Points on a hilly landscape, in no order, each with its height.
From any point a ball rolls to the lowest of the 2 points nearest to it. It stops when none of these is lower. Distance is the straight distance between rows; heights are no part of it.
Q108 height 3.99: [184 113 147 145 167 113 121 104 153 132 126 138 129 133 127 127  73  94
 191 116 127 132 121 134 142 144]
Q90 height 2.91: [103 168 130 147 137  87 131 135 135 137 144 170 150 133 114 147 123 114
  88 138 136 141 110 135 121 138]
Q374 height 3.96: [158 157 179 159 161 109 195 113 161 119 139 129 103 106 118 117 142  97
 198 106 142 111 116 110  68 150]
Q581 height 3.67: [ 78 132 130  93 106 173 117 154 107 127 112 125  91 106 101 107 113 142
  66 141  78 160 164 114 100 108]
Q3 height 2.69: [152 145 151 127 130 124 141 135 149  93 133 158 145 135 156  63  89 129
 137 105 124 126 156 170 151 149]
Q113 height 5.33: [192 130 148 160  98 130 138 130 125 133 145 125 122 117 175 120 184 137
 160  93 148  52 134 107 143  78]
Q292 height 2.81: [ 96 146  92 108 155 138 124 182 115 116  93  69  49  97  94  60 128 128
 144 102 109 116 156 120 116  88]
Q568 height 3.60: [187 106 169 129 163 136 123 100 206 145 141 107 110 123 132 128 109  93
 192 103 119  86 140 141 184 116]
Q321 height 2.20: [145 146 117 122 125 133 100  90 139 138 153 112 132 100 114 146  74 114
 109 118 133  95  94 148 145 128]
Q730 height 5.03: [ 87 155 102  84 177  72 142 157 144 156 100  96  85 100 132  92 174 150
 122  88 122 154 203 124 114 101]
Q241 height 4.18: [ 64  86 112 155  76 140 118 152  77 184  77 134 113 125 145 169 148 176
  95 186  97 155 118 192 129 157]
Q747 height 3.34: [117  87 154 122 115 162 124 163 106 131 139 151 117  91 115 120 142  85
 107 135 102 161 166 101 116 109]
Q672 height 3.85: [104  97 130  98 134 111 162  98 105 115 138 125 116 115 119 139 105 144
 121 135 126 130  96  66 102  62]
Q353 height 2.54: [134 107  80 109 144 133 107  69 136 146 164 106 110 104  95 137 112  78
 106 123  97 139 122 168 129 109]
Q143 height 4.69: [124 158 102 149  87 122 110  87 118 168 106  97 117 118 192  94 145 155
 126 107 150 132 150 121  95 127]
Q985 height 4.86: [171 186 114 116 170 132 148 141 162 135 167 116 127  89 120  63 173  84
 189 145 116  90 109  98  68  98]
Q813 height 4.37: [164 106 150 124 137 189  76 127 130 120 121 173  92 160 144 127 128 129
 194 117 131 107 110  67 119  72]
Q814 height 4.23: [ 99  92 125 127 117 117 105  83 136 137 104 113 194 131  87 145  89 161
 109 188 102 162 103 137 173 157]
Q383 height 4.78: [ 84  97 110 134  74 151  75 109 131 141  99 156 167 161  94 143  89 112
  64 206 109 120 148 212 141 141]
Q179 height 5.79: [179 114 204 109 161 156 123 100 147  96 186 118 152 160 124 182 142 124
 136 127 139 104  98 125 120  87]
Q511 height 6.34: [106  93  91 155 136 114 147 157 102  73 141 127 112 126 124  95 185 131
 117 122 142 125 134 137 145  70]
Q145 height 2.57: [112 167 140 107 160 126 116  65 161 167 126 113 123  97 109  99  97 141
 119  98 115 123 128 157 121 167]
Q913 height 3.56: [110 128 128 111 170 100 108 109 121 130 120  72  81 127 114 145 121 148
 120 117 100 109 112 122  92 114]
Q17 height 5.28: [153 136 166 104 163 200 117 123 185 115 141 131 154 161 100  97 164  92
 151 116 172  95 131 105 131 134]
Q690 height 0.35: [107 144 128 153 117  92 144 157 101 121  83 110  92 110 133 116 101 174
 149 130 143 143 179  84  79 100]
Q127 height 1.53: [100 102  93 140 111 143 122 111 146 163 122 123 111 130 114 131  68 155
 110 137 102 103  96 112 128 122]
Q983 height 3.20: [107 103 134 102 142  84 108 123 134 143 101 162 130 125 159 159 136 135
 128 101 117 146 143 158 165 165]
Q959 height 4.17: [144 162 172 143 125 134  90  90 122 121 109 110 117 115 165 122  81 121
 153 130  90 160 115 103  90 153]
Q251 height 5.34: [164 119  84 106 142 121 168 183 123 156 116 168  95 109 118 103  81 153
 100 131 151 123 127 154 169 114]
Q364 height 4.10: [166 123 149 177 171 113 154 107 124 133 107  99 120  96 104 114 115 123
 222 108 154 161 119 132 106 139]
Q347 height 6.14: [ 99 110 135 168 120 149 135 133 139 108 198 153 184 140 117 143 155  89
 135 125 111 118 143 135  96 129]
Q740 height 1.20: [ 70 137 108 180 122  92 143 151 161 149  69 113 123 153 128 108 114 175
 156 118 155 109 161 117  88 124]
Q147 height 2.83: [161 142 124 150 127 160 126  70 163  96 175 147 141 176 120  97 102 110
 155 107 142  77 141 105 102 121]
Q850 height 4.94: [109 180  97 131 152  75 179 198  89 163  91  91  86 123 159  95 167 137
 121  98 146 152 186 134 109  95]
Q961 height 3.07: [102 125 106 131 174 146 157 178 119 138 113  96  69 106 116  83 116 137
 125 146 126 134 118  81 125 104]
Q865 height 5.09: [119 145  53 111 116  74  92 150 105 160  77 106 127 151 159 165  84 206
 105 170 107 131 138 171 142 125]
Q24 height 2.65: [156 117 115 150 155  81 140  85 111 123 138 138 170 167 182 147 128 155
 135 103 112 143  82 130 158 121]
Q18 height 3.03: [134 124 119 109  80 113 187 132  95  79 141 207 106 111 146 106 157 130
 105 152 116 185 149  94 113 189]
Q73 height 6.00: [ 84 122 140 120 115 139 122 164 120  86  97  86 130 119  81 101 123 161
 100 121 163  89 140 114 123  98]
Q879 height 3.18: [178 129 139 119 153 135  90  63 186 111 187 135  83 162 135 129 134  82
 181 114 122  91 133 110 137 122]
Q798 height 2.38: [142 142 131 151 107 146 136 159  79 130  91 111 116 142 143 140  86 170
 169 110 147 171 110  98  75 174]
Q263 height 3.27: [192 143 168 113 146 177 149 166  76 101 140 122 101 113 143 118 103 142
 116 128 131 129 106 154 104  95]
Q989 height 4.68: [159 157 112 161 123 175  89 107 171 165 187 135 179 141 124 119  94  56
 140 100  86  81 115 156 154 124]
Q835 height 2.16: [118 134 148 115 143 111 178 159 148 105 107 136 129 106 142  55 130 157
 117 125 146 144 133 129 146 105]
Q5 height 2.88: [ 89 108  81 150 108 119 118 124  79 138 100 131  86 131 131  72 113 173
 124 158 138 163 118 141 165 108]
Q640 height 5.42: [154 151 144  73 109 104 121 116 115  65 120 148 145 122 118 104 131 134
 102 128 136  96 125  75 130 160]
Q877 height 3.24: [158 148 106 104 166  93  82 171 143 132 123  74 101  68 132 114 214 106
 137  86 114  94 138 123 141 101]
Q332 height 3.28: [116 136  81 180  96 138 141 166  81 151 100 130 125 146 165 130  99 155
 107 145 141 161 116 174 118 154]
Q315 height 5.29: [140  92 130 139 110 134 162 164  96 109 145 158 142 117 116 131  73  78
  88 126 159 146 113 140 123  94]
Q197 height 2.26: [112  86 137 116 108 134  98 134  85 109 129 139 159 147 187 145 144 112
 129 134 106 148  64 163 199 124]
Q199 height 2.66: [128 125  91 124 118  89 153 121 114  82 129 158 168 137 145 114 136 140
 123 147 143 195 154 128 135 187]
Q753 height 5.59: [134  82 111  63 121 121 148 203 113 131 126 133 166 109 138 117  89 135
  98  98 118 102 120 121 153  76]
Q856 height 3.74: [ 69 103  86 140  74 134  65 156  41 169  65 113 166 107 162 147 154 195
 133 205  86 191 112 164 153 161]
Q288 height 5.73: [164 204 181 123 150 145  52 104 144 131 154 166 137 154 111 136 134 106
 157 102 167 110 139  96 105 112]
Q662 height 6.05: [ 99 125 184 154 142 142 119 128 176 115 186 140 156 146  78 166 167  53
 107 113 120  89 125 124 109 102]
Q48 height 3.81: [148 164 158 137 183  84 149 151 177 118 165 127 114 125 120 133 172  99
 205 121 136  67 139 152  92 116]
Q484 height 4.60: [120 128 150 185  93 100 136 125  92 172  97 143 126  87 116 147 105 154
  96 146 149 165 141 121 148 131]
Q658 height 3.53: [103 122 113  92 167 118 139 167 166 175 119 116 126 110 148 133 156 115
 149  70 131 101 136  74  79  97]
Q735 height 4.25: [143 159 172 132 172 142 150 116 146 130 138 154 140 124  93 113 163 156
 219  89 163 103 141  97  73  42]
Q656 height 5.11: [170 169 105  76 150 116 180 142 164 105 132 112  83  78  89 115 177 132
 142 130 142  62 145  61  93 130]
Q645 height 2.79: [164  83  96  80 147 164  95 121 100 110 152 109  91 116 107 141 157  83
 129 127 111 137 120 134 128 117]
Q180 height 4.11: [120  89 137 130 125 115 158  93 145  92 144 140 136 131 110 123 138 148
 139 146  88 139  91  83 142 134]
Q973 height 4.66: [178 169 189 148 140 151 159 140 133  83 148 127 148 142 136 135 163 137
 189 124 172  62 141 115  85  68]
Q191 height 4.61: [148 123  93 158 147  64 128 171 132 128  77 101 142 115 101 109  82 182
 152 137 156 152 185 150 131 142]
Q916 height 4.57: [136 128  90  67 103 144  96 142 110 136 113 121 146 155 169 176  79 143
  75 181 104 140 116 202 177 155]
Q61 height 4.96: [167 132 174 153 132 160 109 101 159 154 185 167 171 151 155 125  83  69
 180 106  97  93 129 105 171  91]
Q126 height 2.58: [ 63 151  98 139 126 139  67 183  64 120 100 118 132 158  97 120 104 173
  77 179 111 170 108 174 122 109]
Q748 height 1.23: [ 80 147 105 132 133  95 144 187 106 138  80 103 123 145 128 140  66 200
 116 143  99 145 145 113  89 135]
Q962 height 3.08: [155 138 158 118 136  84 137 128 161 106 157 185 141 125 143  95 105 118
  85 106  80 117 194 168 130 115]
Q494 height 3.55: [ 96 105  90 127 170 101 118 118 188 139 115 127 111 159 172 159 135 144
 144  96 112  91 151 156 147 163]
Q375 height 3.75: [128 160 136 121 171 106 126 130 170 115 114  96  94 119 128 140 133 155
 124 148  77 166 139  85  85 152]
Q827 height 3.05: [123 130 144 100 128 167 135 157 109 116 141 124  96 104 104 146 186 109
  97 109 145 143 122 120 116 116]
Q373 height 4.03: [ 77  70 113 130  97 152 171 157  97 127  85 161 107 103  93 155 145 159
 117 138 163 145 159 129 137 142]
Q578 height 2.84: [ 94 145 139 121 124 108 108  90 107 150 102 119  98 134 112 119 127 158
 129 114 125 169 149 168 129 150]
Q818 height 5.00: [143 194 154 126 171 116 144 143 147 162 171 135 125 132 175 147 198 149
 193  81 121  71 103 101  89  84]
Q919 height 1.35: [144 128 149 127 140 124 147 174 126  99 110 126 119 125 151  84 129 179
 165 125 114  99 149  80 103  92]
Q305 height 4.99: [132 118 142 167  82 110 129 113  76 145 130 178 139  98 104 159  76  80
  67 175 162 152 109 130 139 122]
Q657 height 3.72: [159 113 133 121 133 176  64 146 128 125 128 140 130 146 159 133 119 102
 144 157 109 116  82  94 174  80]
Q56 height 6.42: [152  76 119 123 157 125 173 164 137  79 129  94  89 115 114 116 200 132
 147  96 154 105 135 156 146 107]
Q688 height 4.91: [173 141 210 116 129 180 140 110 151  95 176 132 124 154 119 132 191  73
 207 126 137  49 111 117 103  79]
Q285 height 5.51: [113 154 135  95 124 113 131  94 151 124 128 107 127 129 155 164 176 128
 130  41 153  52 131 134 125 134]
Q821 height 3.69: [127 141 102 135  70 155 155 151  37 161 123 138 158 113 130 124  94 161
  91 164 112 183 121 170 110 173]
Q149 height 2.98: [124  72 133 120 138 152  74 108 123 160 145 149 164 171 188 138 103  94
 115 150  79 154  72 116 193  97]
Q868 height 3.76: [123  91 143 166 131 124 108  69 149 152 138 102 179 149 146 185 123 129
 112 179  76 148  98 143 208 166]
Q426 height 3.61: [161 143 122  77 127 151 139 161  84 117 134 124 119 146 143 156 102 141
 101 117 184 118  87 145 119 117]
Q414 height 1.96: [135 161 143 137 126 131 143 168  98 138  92 137 135  92 157 103 110 110
 180  89 149 137 104 103  81 151]
Q531 height 3.90: [ 85  94 116 135  89 118 125 100 124 140  88 126 184 123 109 148 113  82
 120 125 178 134  86 133 137 166]
Q582 height 5.25: [125 192 154 100 138 109 188 164 135 110 125 104 128  88  79  86 167 131
 122 103 125 140 163 114  81 127]
Q47 height 4.07: [151 145 123  96 121 152 111 144 106 130 120 166 162 176 161 163  89 156
  98 115 140 146  97 194 146 144]
Q479 height 3.68: [127 159  70  95 155 108 110 223  85 148 102  80 140 101 125 110 164 140
 165  89 158 149 153 165 123 109]
Q780 height 6.10: [138 110 171 221 131 127 110 145 137  78 165 133 143 156 120 118 161 115
 145 134 142 124 112 123 158 130]
Q221 height 4.65: [114 103 155 147  98 190 138 103 124 186 117 113 147 128 118 163 111 153
 132 130 113 190 120 136 128 166]
Q824 height 3.71: [ 84  90 154 126  73 121 100  90  98 157  87 145 146 128 190 124  91 117
 134 140 127 158 118 129 154 123]
Q208 height 3.93: [ 68 130 102  82 137 130 126 131 101 159  84 146  84 108 108 113 128 176
  97 137 102 206 212 117  81 132]
Q458 height 2.96: [146 141 115 134 128  81 151 117 138  81 150 115 108 115 123 135 150 132
 115 141 136 172 170 154  95 168]
Q161 height 3.15: [ 55 173 145 110 137  86 112 178 110 142  93 115 160 105 148 114 128 108
 127 131 124 169  98  69  76 125]
Q476 height 4.88: [141 116 187 175 158 139 150 114 131 135 166 157  77 146 112 155 136 122
 115  86 111 131 130 152 128 102]
Q105 height 2.10: [152 122  73 168 145  66 134 107 126 105 131 169 169 172 158 124 119 152
 130 151 134 139 121 163 151 156]
Q391 height 4.85: [128 169  79 131  94 103 109 110 106 151  75 100 120 120 156 118  89 194
  92 137 150 145 174 154 129 111]
Q338 height 3.70: [ 74  89 119 134  73 102 184  99 109 133 109 195 129 123  99 151 131 156
  90 139 137 147 141  99 136 152]
Q284 height 3.98: [149 151 156  97 143 160 101 117 148 122 107 115 106 101 142  99 134 128
 154 152  98 170 145  71  95 125]
Q622 height 5.57: [195 129 202 126 157 131 100  68 179 114 186 109 187 166 109 178 100  97
 189 128 126  83 135 113 120  91]
Q465 height 4.81: [116  89 162 125 160 100 147  99 123 151 149 186 135 126 125 118  99 100
 116 150  70 181  98 143 187 149]
Q400 height 4.40: [116 110  89 133 132 177 129  97 157 186 164  80 154 161 159 145 126 119
 130 124 126 138  86 150 103 152]
Q880 height 5.21: [111  86 127 112 109 118 150 113 105 155 131 172 131 164 122 190  49 157
 118 125  88 126  86 178 172 176]
Q724 height 5.18: [151 152 128 171 114 118  85 126 104  95 156 145  97 158 176 110 163 120
 130  95 134  83 157 125 123  66]
Q333 height 3.19: [ 77 108  86 136  97 146  83 189  20 168  89 119 145 114 114 114 121 139
  98 183  90 177 107 165 163 124]
Q406 height 5.43: [164 147 137 126 116 104 129 107 119 115 128  95  95 125 200 156 185 129
 186  59 148  43 105 116 144 110]
Q540 height 4.83: [ 94 171 103 119 100 105 178 167  97 156  90 100  72  91 153  81 157 160
  81  85 141 126 146 134 147 126]
Q445 height 4.75: [118  98 162 132 114 153  80  68 125 168 117  79 123 137 136 185 136 161
 128 126 111 148 104 129 112 152]
Q921 height 4.41: [111  95 132 160  77 153 111  79 127 121 131 169 143 184 117 158 101 120
  93 192  95 137 143 183 168 190]
Q228 height 5.53: [157 190 176 155 134 133  89  64 182 151 175 144 160 144 116 131 168 101
 146 111 135  82 146  75 125 135]
Q496 height 2.86: [152 166 116 144 108 111 136 156 101  75 164 102  90 112 124 109 128 131
  84 125 117 109  79 155 135 140]
Q185 height 4.95: [160 112 131 115 127 158 121 112 126 136 113 163 112 138 178 106 117 145
 153 143 165 124 138  40 133  78]
Q801 height 6.49: [143 107 104  72 128 152 191 123 122  83 118  96 125  99 131 107 160 140
 137  88 184  80 139 137 134 100]
Q262 height 3.52: [132  84 140 138 103 136 152  71 152 133 131 109 112 128 149 177 107  93
 112 157 158 129 161 124 124 149]
Q350 height 4.54: [140 140 157 173  97 178  81 126 150 160 141  82 120 156 145 171 137 145
 139  93  89 105 119 112 122 150]
Q620 height 4.46: [152 198 218 145 140 140 131  57 141 113 141  93  96 121 123 110 147 131
 162 115 135  88 112  94  92 104]
Q388 height 5.80: [132  86 141  97 146 148 128 166 110  77 139 130 135 119  98 113 113 151
  92 103 127  96 100 110 160  88]
Q442 height 3.80: [130 142 129 128 141 111  77 104 175 116 142 148 126 169 133 148 131 125
 125  83 101  75 152 172 147 176]
Q153 height 5.44: [147  83  94 120 107 110 165 173  96 117 153 149 171 110 158 144 114 112
  97 138 125 106 113  99 121  96]
Q244 height 4.59: [141 166 158 165 101 126 115  63 103 113 130  75 112 135 137 104 127 159
 136 132 140 124 145 106  88  95]
Q115 height 3.44: [125 132  79 106 145 114  76 194 103 117 109  83 132  95  97 107 171 142
 133  88 110 135 122 111 144 123]
Q569 height 4.34: [ 92 105  50 144  89 104 162 137  94 168 103 123  86  97  90 157 151 150
  96 151 160 158 185 137 116 150]
Q392 height 4.74: [173 138 136 177 132 155  68 127 175 121 163  91 185 134 128 146 154 116
 170 103  77  92 102  99 126 128]
Q634 height 5.45: [115 148 166 121 132 162 154 100 201 126 134  77 161 129 114  90 138  83
 128 135 134 111 117 126 115 121]
Q182 height 4.76: [198 182 112 144 184 159 148 136 167 147 193 120 155 105 101 117 178  64
 220 135 145 103 103 130  83 133]
Q206 height 2.85: [122 133  87 123 109 144 114 144  71 116  68 114 129 157 158 178  82 163
 165 162 171 144 104 118  88 129]
Q423 height 4.70: [ 73 154  71  85 121  95 187 164  45 134 100  97  66  92 124  87 125 166
 117  88 103 143 112 106 133 141]
Q674 height 1.90: [ 70 147 104 105 138 104 113 184  87 136  77 123 106 162 119 146  93 179
  96 186 132 177 117 114  93  81]
Q576 height 2.97: [113 173 132  76 114 100  94 151 106 139  88 107 136  55 111  93 127 119
 110 122 115 139  94  98 103 137]
Q62 height 2.31: [132 117  86 149 125 164 115 112 134 128 170 166 141 170 115  99  80 138
 127 133 127 110 104 110 116  94]
Q98 height 5.07: [ 91 122  73 121  88 147 104 113 101 123 121 157 134 133  85 146 101 111
  40 177 134 114 133 154 149 109]
Q286 height 4.98: [161  99 116  81 140 162 150 132 117 140 121 157 103 124 132 130 116 176
 116  95 138 152 159 147 163 138]
Q944 height 3.88: [129 129 155 146  79  99 151  70 171 109 169 144 137 187 116 188 106 147
  45 168  97 124 163 140 122 159]
Q636 height 6.58: [123  71 105 106 113 128 189  95 151 102 106 127 113 130 140 112 126 137
 164 103 164  97 125 131 158 142]
Q43 height 6.24: [113 121 139 184 154 106 143 130 162  82 178 144 125 131 129  90 181 113
 115 115 140  84 128 140 164  80]
Q172 height 1.12: [165 155 127 126 146 151 157 175 130  92 137 140 111  85  69  84 161 118
 188 119 154 109 126 114 128 153]
Q349 height 3.04: [183 151 132 108 119 123 148 171  91  76 150  78  77  96 126  94 126 115
 116 112 102 107 116 136 109  73]
Q223 height 3.45: [173 110  90  95 118 118 132 134 109 114 110 121 141 131 199  98 135 140
 123 136 154 130 125 136 149 112]
Q490 height 4.56: [ 68 126 105 115 116  68 180 178  58 134  64  94  89  83  96  83 111 149
 121 121 129 170 146  78 136 112]
Q538 height 5.38: [121 111 140 169 114 140 173 107 142 145 150 164 136 139 119 152  53 128
 126 139  91 139  81 152 142 204]
Q766 height 4.55: [174 178 145 179 127 124 122 129 132 133 162 129 101 136  93 157 112 155
 105 121 137 109 152 145  78 132]
Q394 height 3.48: [108 134 161 134 125 117 167 107 152  93 157 179 142 142 113 144 123 152
  50 140  86 142 179 164 136 151]
Q685 height 3.30: [124  90  43 101 104 112 145 149  54 126  93 105 136 120 175  90 142 175
 114 175 130 155 130 144 168 127]
Q647 height 4.26: [150 133 133 160 123 110 124 102 146 112 157 140 109 158 126 209 101 147
  76 153 110 141 166 137  77 124]
Q873 height 4.12: [129 139 110 139  66 113 161 155  53 162  83 142 172 101 118 130 110 140
  94 157 168 195 162 146 124 123]
Q775 height 5.37: [147 187 192 161 154 118  79 133 202 136 176 133 127  89 142 103 193 102
 154 110 128  63 137  60 133 114]
Q135 height 4.27: [164 134  82 125 148 113 106 142 140 159 103  97 146  96 119 120 126 133
 150 102 146 156 193 156  96 138]
Q616 height 5.85: [116  93 172 124 139 154 118  82 158  90 172 131 119 142 101 118 177  92
 116 128 116 152 150 184 196 147]
Q308 height 3.49: [122 136 186 147 179  98 119 150 172 111 134 178  97 125 100 142 132  73
 176 111 157 115 160 133  98  93]
Q235 height 4.87: [173 178 165 161 150 159 167 148 136 140 174 106 141 139 176 123 180 141
 188 123 135 109 112 112  66  87]
Q493 height 3.97: [157 109  93  77 171  98 122 195 123 117 108 103 148  83  84 150 135 148
 139  98 164 160 172 155 122 131]
Q732 height 1.60: [165 177 134 127 133 151 155 170 106 138 114 121 119  80 131  66 164 111
 233  82 161 110 130 122 109 140]
Q32 height 4.42: [ 70  71 127 171  64 180 130 122 112 169 127 113 139 122 137 157 130 151
 123 160  88 153 119 175 146 190]
Q384 height 5.56: [141 152 184 116 147 157 106 102 142 127 127  97 183 129 129  87 117 125
 155 101 133 145 128 148  92 104]
Q829 height 0.23: [163 141 112 144 148 142 146 188 138 119 130 169  97  95  95  78 153 122
 117 138 150 148 149 109 154 164]
Q103 height 5.55: [183 146 161 105  91 116 105 120 131  70 131 118 150  96  78 109 144 155
 126  99 154  66 164 109 126 161]
Q900 height 2.09: [121 129  73 111 140 132 195 174 138 155 130 142  94 116 105 133 119 153
  66 166 107 171 140 132 121 177]
Q986 height 4.67: [114  79 114 130 144 124 112  88  92 123 105 153 171 159 100 146  57 173
 141 148 120 131 104 171 178 154]
Q720 height 3.02: [130 165  79  84 162 127  94 167 162 159 128  46  92  80 119  81 153 121
 132 117 121 102 162  98  97  97]
Q830 height 4.72: [186 161 158 203 141 129 139 136 156 151 179 145  96 147 119 157 150  93
 141 132 118 131 141 154 127 154]
Q675 height 5.30: [169 115 202 113 143 191 107  59 184 121 188 165 153 178 108 153 115  63
 168 103 107  98 131  98 144  78]
Q733 height 5.17: [158 203 147 161 176 103 108 119 194 157 133 150 129 120 152 117 213 136
 202 109 142  72 142  87 119 105]
Q715 height 5.67: [147 129 162 149  96 136 138  87 129  60 150 130 155 118  71 135 167  98
 150  95 167  83 129  99 135 131]
Q217 height 3.41: [ 80 103 119  92  78  83 112 101 105 140  64 102 161 127 207 147 125 139
 105 163 143 158 131 126 143 155]
Q390 height 3.51: [147 102 108 109 141 122 194 149 119 166 126 129  89  79 118 124 100 140
 107 115 125 122 123  73 119  67]
Q867 height 3.66: [101  85  62 126  98 136 120 144  97  96 127 126 174 146 135 144 126  82
 122 140 194 116 104 153 136 145]
Q979 height 5.04: [123 117 191 166  99 131 157 117 114  92 160 167  79 166 169 126 147  95
 120  94 139  99 149 128 119  79]
Q908 height 4.05: [117 107 145 128  74 140  86  88 162 111 136 139 161 186 125 170 106 115
 105 119 101  86 139 195 157 182]
Q467 height 2.32: [ 97 108 122 183 109 104 101 127  84 120  92 156 115 138 151 110 167 177
 134 127 125 148 103 120 194 126]
Q230 height 3.36: [100  82  81  88 113 136 102 136 132  66 119 131 153 181 145 129 133 115
 113 170 130 135 107 124 127 156]
Q925 height 5.02: [132 153  75  92  92 127  95 156  76 193  83 108 106 132 151 166  93 179
  69 186 134 151 102 171 171 134]
Q679 height 3.31: [ 71 151 139 112 148 114 151 195 117 135 108 102 148 119 127 123 175 134
 169  91 122 132 106  67  60 100]
Q615 height 3.22: [157 123 130 148 134 110 141 121 166 124 144 112 136  89 123 136 146  94
 113 159 170 140 164 126 117 139]
Q823 height 5.96: [114  87 125 187 132 132 109 131 126  86 170 148 140 168  99 119 155 110
 108 143 118 134 121 185 185 137]
Q137 height 5.12: [102  91 156 138 143 123 173  66 136 144 142 165 152 145  90 146  74  89
  99 130 100 162 119 185 163 169]
Q507 height 4.13: [106  61 131 106  81 113  89  84 138 142 113 152 146 125 168 172  91 115
  94 164 122 123 106  89 172 152]
Q549 height 4.53: [168 122 102 146 134 184 134 112 162 165 180 114 146 115 155 122 143  94
 155  79 109  98  80 151 141 159]
Q553 height 1.28: [125 113 114 140 142 158 186 157 146 145 146 194  89 127 115 104 122 103
 120 158 132 179 146 120 134 158]
Q859 height 5.78: [129  82 153 141 104 147 117  89 162  67 167 136 156 148 101 113 183  58
 131 116 129 103 143 112 178 162]
Q596 height 4.24: [101 115 124 154 132 144 137  89 126 166 111  65 124 148 135 155 128 105
 116 168 157 146  92 185 137 152]
Q972 height 2.53: [115 144 136 141 123 112 153 136 109 124 149 133 132 122 129 125 157 141
  59 137 117 142  66 163 161 128]
Q844 height 5.71: [117 132 173 131 119 164  88 101 158 146 102 102 173 182 130 143  84  95
 132 145 147 136 138 150  85 106]
Q77 height 5.61: [103  82  66  81 161 102 173 155 139 155  88 163 108 125  99  95  93 136
 126 115 156 135 110 147 192 149]
Q589 height 3.17: [121 160 158 138 141  97 129 140 151 103 140 183 114 130 114 119 112  45
 111  97 143 126 132 136  97 139]
Q158 height 3.06: [100 113  51  99 139 130 119 132 100  95 122 117 148 130  99 133 118 152
 120 153 108 152 114 139 126 153]
Q998 height 4.16: [ 66 103  81  76 110 119 132 138 112 130  75 165  93  92 109  98 137 124
 121 119 123 173 181  92 142 135]
Q566 height 5.06: [104 122 114 154 148 102  69 128 181 126 136 110 141 166 135 140 141 115
 125 158  97 120 103 100 136 157]
Q205 height 1.55: [123  85 130 166 103 116  84 104  76 139 119 143 111 137 178 139 157 153
 111 153 103 173 117 162 236 119]
Q668 height 4.33: [145 189 162 131 141 132  83  77 165 158 140  89 112 134 161 143 115 118
 159  97 113 100 109 106  80 114]
Q11 height 4.08: [ 64  91 102 100 120 117 131  99 123 128  78  52 168 121 126 129 119 109
 118 146 145 146  71 160 136 145]
Q530 height 3.59: [ 55 131  79 121  94 143 141 146  96 145  99 160 134 146 150 104  89 152
  89 159  94 137 103 196 132 148]
Q737 height 3.33: [ 99 110 118  85 175 134  97 139 133  91 143 123 124 151  79 131 114 150
 117 132  84 118 116 151 107 138]
Q923 height 5.93: [158 106 216 139 156 138 162 119 171 109 184 143 153 126  94 187 130  66
 114 133  99 117 122 101 120  92]
Q370 height 4.38: [ 70 100  71  86  99  94 125 151  45 151  67 126 126  66  78 117 108 145
 155 122 129 194 163  79 123 117]
Q176 height 5.14: [124 158 124  67 186 105 157 156 158 157 120 107 123  74 115  96 177 137
 116 114 120 170 145 111 132 122]
Q745 height 4.63: [101  62 125 149 102 106  75  99 139  82 109 175 135 152 127 192 108 103
 126 195 123 129 107  95 186 194]
Q130 height 5.32: [156 170 176  77 129  83 145 139 118  81 145 139 108  99 126 100 163 131
 116 109 111 143 130  81  88 126]
Q356 height 4.43: [ 88 107 130 126 123 125 138  99 127 114 157 173 133 141 121 134 130 142
  86 175  46 164  87  96 176 185]
Q222 height 4.58: [143 132 144  78 153 175 110 150 161 149 135 154 140 167 148 145 133 133
 101 107 138 151 140 147 135 139]
Q802 height 4.89: [151 168 135 161 148 111  92 122 178 110 183 110 170 143 152 155 138  92
 109 142  76  71  86 104 166 150]
Q901 height 3.35: [112 129 138 131  73 137 181 127  69 110 129 179 117 102 109 116  98 144
  60 137 124 149 138 110 121 164]
Q799 height 3.23: [147 100 155 158 117 103 130  63 142 112 159 171 178 177 163 185 117 129
 121 136 100 156 105 130 186 158]
Q762 height 4.64: [129 145 128 143 167 146 130 142 157 176 166 139 137 117 126 130 153  62
 182 104 150 119  92 147 103 141]
Q532 height 4.36: [180 124 143 157 131 131 127  89 158 167 110 117  93  97 119 168 106 119
 173  97 166 115 135 152 169 179]
Q967 height 3.12: [148 131  92  92 101 103 120  94 113 121  95  83 152 135 215 130 149 131
  90 168 139 160 164 137 114 156]
Q965 height 6.04: [159 109 153  80 133 147 121 116 154 144 151 133 144 145 128 187  99  69
  90 134 169 129 129 152  78 120]
Q520 height 3.26: [113  89 129 134  97 133 127 102 119 102  78 132 118 155 151 185 103 144
 140 158 162 149 150 107 100 136]
Q975 height 5.10: [108  86 123 174 107 136  52  97 155 121 115 113 126 177 117 156  88 114
 150 163 106 120  94 110 190 155]
Q118 height 5.89: [165 112 159 102 131 158 115 122 195 151 118  84 125 165  96 168 102 103
 135 121 158  99 139 153 100 114]
Q10 height 2.74: [143 144  81 142 118 166 145 158 121 147 111 149 141 167 138  96 114 177
 125 137 183 140 143 140 124 137]
Q177 height 3.83: [119 140 141  96 153 149 131 127 150 162 144 148 135 122  98 103 139 118
 148  91 164  83 110  97  83  68]
Q190 height 4.97: [145 168 126 103 174 117 152 138 159 130 152  94  92 106  91 102 195 116
 148 168 139 112 164  70  55 115]
Q398 height 1.99: [ 92 139 103 164 122 133 167 168 152 153  76 152 132 148 122  86  84 140
 114 173 178 135 167 140  86 139]
Q761 height 5.08: [138 135 176 144 125 192  96 121 164 106 183 137 130 169 129 107 166  73
 153 118 129  61 105 122 159  93]
Q434 height 2.80: [104 195 109 104 150 115 140  93 114 160 120  73 128  63 103  91 121 115
 133  83 142 128 114 103 112 137]

Where does a ball stop that starts at each point below?
Q780 -> Q127
Q113 -> Q690
Q865 -> Q158
Q540 -> Q127

Call two points neighbours if one is among the 2 nearest of the other. Go from one point of each pair to the other, from neighbour to neighbour, staying as low as possible. Name the highest point that can't be avoided.
Q967, Q973 -> Q98
Q967, Q350 -> Q185
Q127, Q47 -> Q364
Q972, Q158 -> Q865
Q690, Q350 -> Q445
Q205, Q967 -> Q223
Q829, Q105 -> Q262
